A landscape with many valleys, sampled at points; each row gives a point and its height.
From any point a ball rolls to the lowest of the 4 points nearest to it. It stops when none of these is lower. Distance is the straight distance between rows; heights are no part of it.
Q_699: [130 122 137  73 124 112 169  79 177 146]  h=277
Q_209: [132  89  73 108 153 171 195 105 163 206]  h=824
Q_275: [167 112 122 151 174 180 218  94 148 173]  h=58
Q_395: [156 132 129 158 127 139 138 144 127 119]  h=181
Q_145: [ 75 137 120  89  86  87  58 139 119 105]  h=317
Q_716: [125 129 136  47 114  92 138  80 180 124]  h=383
Q_792: [ 74 148 141 117 103 121  59 131  98 112]  h=289
Q_464: [ 81 130 133 137 108 132  76 164  93 124]  h=291
Q_255: [131 147 127 137 109 123 105 132 122 110]  h=168
Q_786: [ 92 166 174 141 122 138  54 105  98 128]  h=301
Q_690: [155 189 160 109 110 118 102  46 152  92]  h=190
Q_398: [145 186 154 129 107 125  94  76 137  98]  h=249
Q_361: [131  67  83 133 159 121 160 171 134 155]  h=311
Q_171: [ 91 150 143 138 110 129  70 129  97 114]  h=275
Q_541: [138 101 105 175 133 133 144 190 110 133]  h=251
Q_12: [143 119 131 100 140 125 180  90 159 138]  h=77
Q_804: [153 108 128 120 151 149 198  98 160 151]  h=366
Q_19: [172 165 157 115 122 130 148  73 156 108]  h=161
Q_415: [161 157 142 154 122 134 125 114 123 115]  h=94
Q_126: [ 65 127 127 107  91 109  65 152  97 109]  h=303
Q_862: [133 130 116 136 117 116 125 145 131 115]  h=216
Q_644: [110 151 128  95  91  93  84  95 139  88]  h=352
Q_33: [ 61 141 171 126 138 129  46 137  82 119]  h=309
Q_471: [ 94 152 170 149 138 148  59 135  81 136]  h=330
Q_535: [135 128 123 105 119 107 133 119 150 103]  h=345
Q_70: [ 96 141 150 154 134 157  76 158  79 143]  h=318
Q_928: [134  99 104 111 149 116 171 124 150 137]  h=394
Q_595: [127  66  79 163 149 117 148 209 115 146]  h=271
Q_833: [179 136 146 145 157 161 203  88 152 153]  h=347
Q_307: [121 105 105 127 115 106 113 172 127 122]  h=262
Q_882: [ 70 151 198 126 134 130  43 115  87 124]  h=326
Q_959: [129  87  99 102 136  98 141 157 147 133]  h=336
Q_39: [131 157 143 161 123 152  88 136  92 127]  h=344
Q_954: [137  85  93 114 160 142 190 126 148 169]  h=648
Q_825: [175 134 124 175 145 149 153 152 117 139]  h=100
Q_45: [143 133 136  96 124 115 162  87 155 120]  h=239
Q_243: [144  74  94 137 176 143 184 147 139 166]  h=552
Q_950: [ 81 111 105 115  97 106  83 183 107 120]  h=314
Q_34: [124 107 117  77 137 117 175  89 175 160]  h=359
Q_438: [158 117 122 149 149 135 169 137 130 132]  h=308
Q_120: [105 129 136 163 124 147  94 185  79 134]  h=304
Q_496: [109 165 148 130 100 127  81 104 119 104]  h=235
Q_628: [150 126 122 135 135 120 150 124 141 116]  h=280
Q_807: [154 167 144 107 118 118 134  80 148  98]  h=166
Q_711: [133  98 102 146 137 120 148 173 124 127]  h=265
Q_328: [148 172 152  83 109 114 144  55 160  97]  h=111
Q_390: [150 118 116 166 129 136 138 161 116 127]  h=209
Q_517: [100  90 103 149 116 120 113 210 100 133]  h=281
Q_899: [162 110 113 184 156 147 165 170 119 137]  h=113
Q_648: [102 133 116 103  93 100  82 126 124 102]  h=313
Q_32: [171 110 122 158 171 159 202 127 135 151]  h=515
Q_278: [108 124 111 113  98 105  97 155 125 111]  h=288
Q_419: [139 153 138  84 106 102 128  73 158  91]  h=103
Q_386: [166 125 137 139 161 162 204  91 154 150]  h=364
Q_260: [145 135 131 185 131 158 117 183  87 150]  h=328

Call two points neighbours if one is among the 4 nearest of the other. Go from one point of each pair to the other, from neighbour to neighbour, staying as low as possible. Name the highest point that can't be avoided.
Q_825 / Q_275 -> Q_804
Q_12 / Q_825 -> Q_398
Q_415 / Q_825 -> Q_395
Q_12 / Q_419 -> Q_45

Where does a ball stop that starts at each point below?
Q_541 -> Q_825
Q_959 -> Q_415
Q_535 -> Q_415
Q_120 -> Q_415
Q_648 -> Q_415
Q_690 -> Q_419
Q_954 -> Q_12
Q_243 -> Q_825
